Each row is a point on a tangle of strands that fork, close into loops and nearly touch. The rows are in no order.
(in the rows, 128 means zero)
Points whose rows are less than 99.1 apart are linked; no others are. Some points are linked to none.
z938: [114 114 116 130 168 151 124  91 176 158 145 124 101 101 145 162 130  95
 105 112]
z781: [ 46 109 165 101 109  67 106 127 130 160 124 142 144 113 117 125 138 139
  95 101]
z931: [173 157 131 160 110 136 131 128 105  80 153 138  92 170 124  99  89 158
 114 144]
z984: [130 151 134 183 141 132 101 146  91 142 152 160 146 172 166 128 118 132
 117 106]
z525: [178 109 138 147 161 222 117 104 104 129 159 128  93 112 150 121 103 127
 120 147]
z981: [142 127  97 130 130 153 105  88 138 110 145  94  83 196  67 135 114 130
 155  69]
z712: [ 72 152 139 123 139 143 118 136 120 138 145 173 102  62 168 157 113 122
 130 141]
z563: [145 111 123 184 116 159 113 104 115 115 124 111 102 183  92  87 109 136
  99 104]
z471: [184  98 120 154 153 130 149  80 154 133 140  82 131 169  93 135 135 130
 132 120]
z220: [158 206 126  92 141 103 154  87 144 112 175 130  91 153 143 162 126 149
 182 133]
z258: [127 129  81 178 125 119 146 156 107  89 118 107 159 157 160 119 122 119
 102 146]
z675: [160 193 112 152 129 105 145 147  97 114 140 143 143 196 190 129 138 138
 151 157]
z713: [110 128  72 177 158 166 160 149 127 168  75 124 157  91 196 137 171  88
 133 178]
z98: [174 130 126 115 122 113 168 173 149 117  97 111 154 118 166  96 167 104
 113 160]
z789: [ 76 163 131 105 121 112 129 126 150 115 152 144  87  91 154 194 103 125
 139 110]
z738: [105 115 169 170 173 132 111 110  90 188 129 164 150 124 142 129 139 135
 115 121]
z879: [154 110 112 224 145 194  79 121  63 137 124 112 139 176 150 134 102 148
 129 145]
z622: [148 168 161  96 162 125 144  99 148 144 169 127  82 113 157 183 129 130
 166 142]
z366: [132 188 134  95 107 127 144 173 165 136  95 153  87  77 166 142 157  93
 135 135]
z609: [142 118 133 237 121 177  90 131  63 144 118 143 133 158 111  93  78 148
 115 150]
z192: [115  98 163 150  94 156  86 121  96 118 107 137  98 153  38  80  86 144
 141  85]
z259: [167 134 133 195 107 120 112 146  84 120 124 121 168 198 140  92 110 155
 101 144]
z475: [131 124 111  73 111  74 135  81 202 132 157  91 103 141 105 192 151 131
 142 102]
z558: [ 83  75 130  58 116 133 113 144 101 126 104 160 173  74  99  99 135 130
 136 143]
z177: [163 209 105 153 159 131 164 125 131 135 143 121 121 176 189 156 154 120
 171 146]
z314: [159 131 189 135 169 141 103 106  94 155 159 136 108 138 127 145 120 150
 161 121]
z331: [126 133  94 161 151 147 160 118 139  87 153 111 118  99 141 172  89 118
 128 139]
z430: [ 70 126 104  75 102  88 136 142 172 130 109 113 122  83 132 199 134 109
 165 101]
z661: [168 131 113 137 131 139 146 172 116 148  66 123 149 134 196 104 178 105
 118 177]
z620: [133 122 112 139 130 126  95 161 106 105 127 144 136 175 139 123 125 122
 120  85]
z185: [101 136 135 193 146 111 129 149  95 150 119 161 169 131 174 126 136 134
 128 127]
z598: [140 178 135 199 163 155 143 129 117 167 147 134 136 146 220 151 123 126
 135 171]
z306: [ 97  55 143 116 135 157 104  98  96 148 126 138 124  81  44 115 114 147
 142 120]
z633: [146 158 125 127  94 108 128 115 134  96 149 122 117 210  94  69 119 146
  91  96]
z539: [149 157 109 174 110 148 106  99 123 123 151 124  95 229  99  73 118 156
 103  88]
z864: [118 137  93 103 124 121 149 183 142 127  79 126 143  91 141 168 172  81
 182 116]
z857: [100 137 162 137  82 126  95 100 138 118 131 119  69 156  39  99  80 164
 142  72]
z530: [ 63 124 133  91  98  69 119 124 145 107 145 118 113 100 112 186 105 147
 143 105]
z310: [185 172 101 178 147 180 119  66 100 133 171 109 102 234 129 110 115 163
 153 126]
z822: [125 124 107 140 163 165 123 115 149 163 112 140 111 112 189 148 164  85
 106 117]
z253: [112  95 127  50 124 119 110 156 178 155  86 140 142 100 139 119 184  95
 105 113]
z317: [150 104 120  83 137 128 113 123 148 116 139 126 118 111 109 168 133 121
 142 112]
z826: [110 114 138 117 135 146 112 164  80 141 125 195 146  94 146 106 133 127
 125 146]
z776: [ 98 114 162 145 110 149  79 135  73 117 142 162 107 119  75 120  76 153
 147  97]
z46: [184 120 119 144 140 153 126 135 119 121 123 123 117 168 175 111 129 126
  97 146]
z945: [162 122 151  92 102  91 135 105 173 114 140  92 117 155  64 112 126 144
 119 113]
z585: [154 164 119  67  90 103 138 148 145  67 154 132 108 156 125 112 109 132
 112 115]
z255: [155 157 154 203 175 123 155 107 121 159 153 121 136 148 161 131 123 143
 118 167]
z676: [144 182  87  87 115  83 176 143 162  87 122 111 143 184 145 131 163 106
 158 104]
z893: [129  80 138 152 115 132 114 137 123 100 105  87 156 155  52  79 111 113
 120  96]
z96: [103 140 117 198 143 175 113 113  98 122 162 136 105 131 132 139  66 128
 102 111]
z213: [175  93 111 109 122 132 158 124 170  82 121 101 138  84 104 131 113 119
 118 154]
z31: [128 126 116 122 145 100 126  75 189 142 157 107 104 132 116 160 135 120
 102 100]
z577: [121  96 126  43  71  87 116 107 197 134 129  92 118 102 103 185 124 135
 136 104]
z772: [146 136  99 146 158 155 118 157 129 174  86 129 138 149 203 120 177  91
 115 133]
z483: [177 141  94 130 154 165 147 108 140  85 161 104  90 136 147 159 116 112
 134 127]
z569: [100 183 112 174 142  80 157 137 155 152 119 135 130 140 177 149 152 108
 126 116]
z315: [144  99 141 127 124  88 132 122 152 115 118  81 161 167  74  95 131 124
 109 105]
z137: [162 111 166 127 110 125 133  76 156 118 146  86  90 141  37 103  96 161
 138 115]
z93: [151 153  96 195 125 164 106 158  91 127 136 115 138 194 209 142 111 141
 108 179]
z400: [108  57 141  52 103 108 122 126 140 115 113 105 178  73  69 115 127 136
 134 139]
z158: [128 148 131  97 120 132 168 163 142 175  69 149 132  43 144 114 187  88
 161 168]
z59: [ 92 125 134 117 111  87 121 130 120  88 157 107 134 131  69 163  86 149
 151  98]
z994: [157 162 134 138 133 142 132 146 127 125 130 160 105 126 198 128 139 116
 106 145]
z422: [188 143 121 140 175 194 132  89 124 131 181 105  91 157 167 148 106 125
 147 138]
z181: [103 116 119  93 117 122  93 153 135 110 120 145 120 136 139 125 133 116
  87  85]
z81: [ 91 175 116 127 120  65 147 128 168 129 143 122 116 139 147 146 131 123
 114 101]
z971: [113 110  87 129 132 151 162 153 132 130  87 149 153  72 164 113 165  94
 120 179]
z478: [104 107 120 194 125 168 103 126  60 118 127 167 138 104 117  90  82 150
 107 141]
z462: [168 165  93 115 123 122 137 119 131  76 154 110 110 188 131 102 117 146
 129 115]
z823: [103 142 167  84 111  71 127 164 125 136 115 141 134  86 135 152 148 133
 163 142]
z68: [150 151 185  92 140 117 116 100 122 139 171 132  79 118 118 151 104 164
 150 134]
z536: [ 89  74 131  23  70 104  89 129 157 142 101 106 144  77 115 179 139 133
 155 113]
z735: [163 149 146 201 113 181 131 112 101 102 150 133  69 148  88  92  63 158
 125 145]
z943: [ 38 102 118  72 112 103 136 119 135 195  98 162 143  57 128 133 174 122
 121 138]
z195: [ 67 105 148 112  85 104  94 100 125 116 139  98 100 123  48 144  88 163
 142  82]
z784: [ 88 154 121 174 136 106 158 167 131 150  87 142 161 119 171 131 165 100
 123 131]
z217: [119 184 133 111 132  87 144 119 132 110 163 131 110 168 131 159 129 143
 149 110]
z469: [146 109  88 104 125 107 168 154 189  88 108 104 159  85 110 167 145 106
 146 135]
z424: [101 119 103 203 165 152 135 119 118 115 139 127 137 111 156 147  97 115
 113 136]
z128: [141 141 125  56 114 104 109 100 127 119 163 105  96 171  88 155 127 154
 169  83]
z924: [150 139 110 125 140  97 180 136 171 117 121 105 134 122 138 162 150 105
 148 144]
z183: [125  85 179  96 139  97 114 128 113 158 117 120 158 128  87 123 151 143
 139 119]
z304: [109 163 105 197 148 165 145 152 109 164 104 143 152  98 212 152 138 104
 143 168]
z327: [113 184 137 133 133 155 137 160 132 142 113 183 110  77 197 134 141 104
 130 157]
z985: [138 147 179 140 134  72 128 149  99 129 139 130 167 161 123 108 130 156
 132 129]
z923: [102 124 126  72 105 103 171 156 169 145  86 142 147  42 126 117 166  93
 132 169]
z155: [161 152  99 176 151 170 119  50 123 130 160  98  87 202  89 123 114 147
 163  93]
z989: [123 123 151 122  92  96 137 150 137  73 135 128 131 114  97  78  87 145
  79 131]
z802: [168 117 147 161 146 105 138 146  84 122 128 110 181 172 141 114 125 152
 145 149]
z361: [137 126 185 105 140  61 145 121 143 158 133 106 149 146 122 128 159 147
 137 124]
z472: [165 175 119 106 125  99 172 168 143 107 106 116 134 146 167 133 177 105
 160 133]
z800: [105 106 158  65 107  81 149 154 140 110 108 110 167  73 101 126 130 135
 140 151]
z842: [101 137 152 137 139 172  83 116  98 120 169 160  87 109 118 141  75 134
 121 101]
z972: [ 99 122 178 153  98 101 127 130 117 104 128 119 127 120  55  77  78 157
 109 122]
z275: [105  59  71  84 127 138 165 136 164 124  78 125 200  65 110 105 169  87
 115 155]
z27: [142  88 118 142 129 150 110 116 132 112 121 117 111 116  98 102 119 135
  82 116]
z396: [131  84 128  52 103 119 107 142 169 111 104 118 128 119 107 107 145 107
  88 102]
z159: [ 92  80 185 111 124 110  98 116  89 146 127 117 150 116  46 116 105 149
 150 109]
z734: [107  81 117  55  84 104 153 141 211 131  98 119 170  48 111 124 150 105
 115 149]
z626: [ 40 124 130 102 117  79 139 155 166 168  81 149 164  78 128 125 185  93
 117 122]
z763: [142 143 165 178 107  93 154 121 109  94 144 104 129 159  66  83  86 163
 127 129]
z142: [192 142 131  83 144 127 127  89 122 124 162 107 101 190  91 127 134 155
 166 104]
z836: [155 181 136 167 138 173 102 116  96 147 172 158 123 200 169 126 106 141
 130 117]
z627: [156 152 104 217 120 209  80 123  80 131 145 119 121 206 183 129  86 143
 102 152]
z136: [179 111 149 133 160 129 120  98 108 146 147 113 117 176 112 125 144 141
 139 105]
z657: [131 105 144  84  93 115 109 152 149  91 112 124 147 124 104  62 124 119
  69 122]
z715: [180 192  97 140 139 170 119  93 105 122 182 133 108 217 175 120 123 156
 132 134]
z316: [157 107 153 113 166 170 132 102 121 140 149 140 101  74 135 143 113 135
 128 160]
z132: [131 142  83 182 114 145 123 196  96 107 102 131 153 154 207 129 127 110
 106 162]
z709: [112 102 117  78 149 142 126 129 149 189  93 162 140  79 149 122 196  92
 127 124]
z876: [144  89  93 150 119 170 118 143 105  90 109 125 137 115 137  86 103 125
  71 148]
z809: [ 94  96 134 167 151 121 120 138  78 117 126 147 158 107 100 117 107 141
 116 124]
z307: [119 107 101 149 142 155 141 163  79 126 102 163 171  91 168 102 141 123
 121 188]
z484: [ 89 131 160  95 123 104 128 185  97 145 100 181 162 100 138 115 152 120
 149 136]
z417: [119 206 111 161 160 125 166 140 147 145 123 123 116 134 182 181 156  88
 176 120]
z102: [133 141 163 129 128 127 116  65 139 137 171 112  80 144  74 137 105 164
 139 108]
z935: [107  77 123  91 113 141 120  97 147 101 145 126 108  50  72 165  89 136
 136 133]
z858: [ 92  74 143 125 137 119 136 125 109 137 111 134 177  91  93 110 145 135
 111 139]
z700: [151  92 106 176 127 173 101 141  85 131 111 128 139 155 171  90 123 132
  82 166]
z568: [ 71 102 146 139 156 102 107 111 117 174 132 145 129 112 124 146 140 135
 112  93]
z797: [142  63 136  74 115 130 133 116 157 104 130 122 135  64  80 127 111 133
 111 154]
z356: [137 170 130  99 112 116 158 191 159 144  64 130 135  86 141 121 184  65
 156 129]
z252: [ 84  94 128  57 131 139 117 107 142 182 114 170 111  54 138 145 164 118
 131 143]
z837: [100  54 107  43 116 145 140 120 140 151  99 153 186  73  94  97 179 114
 122 158]

A fork is a point with three links, a tip a point with one. Leave the first point through the second and follow the links. Name the first fork or tip that comes.
z195 / z857: z316
z536 / z577: z472
z327 / z994: z462
z483 / z331: z530
z255 / z598: z400

A piece is two or more points that can be reached from each other along the links. Count, over all rows, the pieces, the separate loops (a circle has one, a figure eight two, a Y none), the forks (points with three links) and the tips (points with one).
pieces: 3
loops: 0
forks: 16
tips: 22
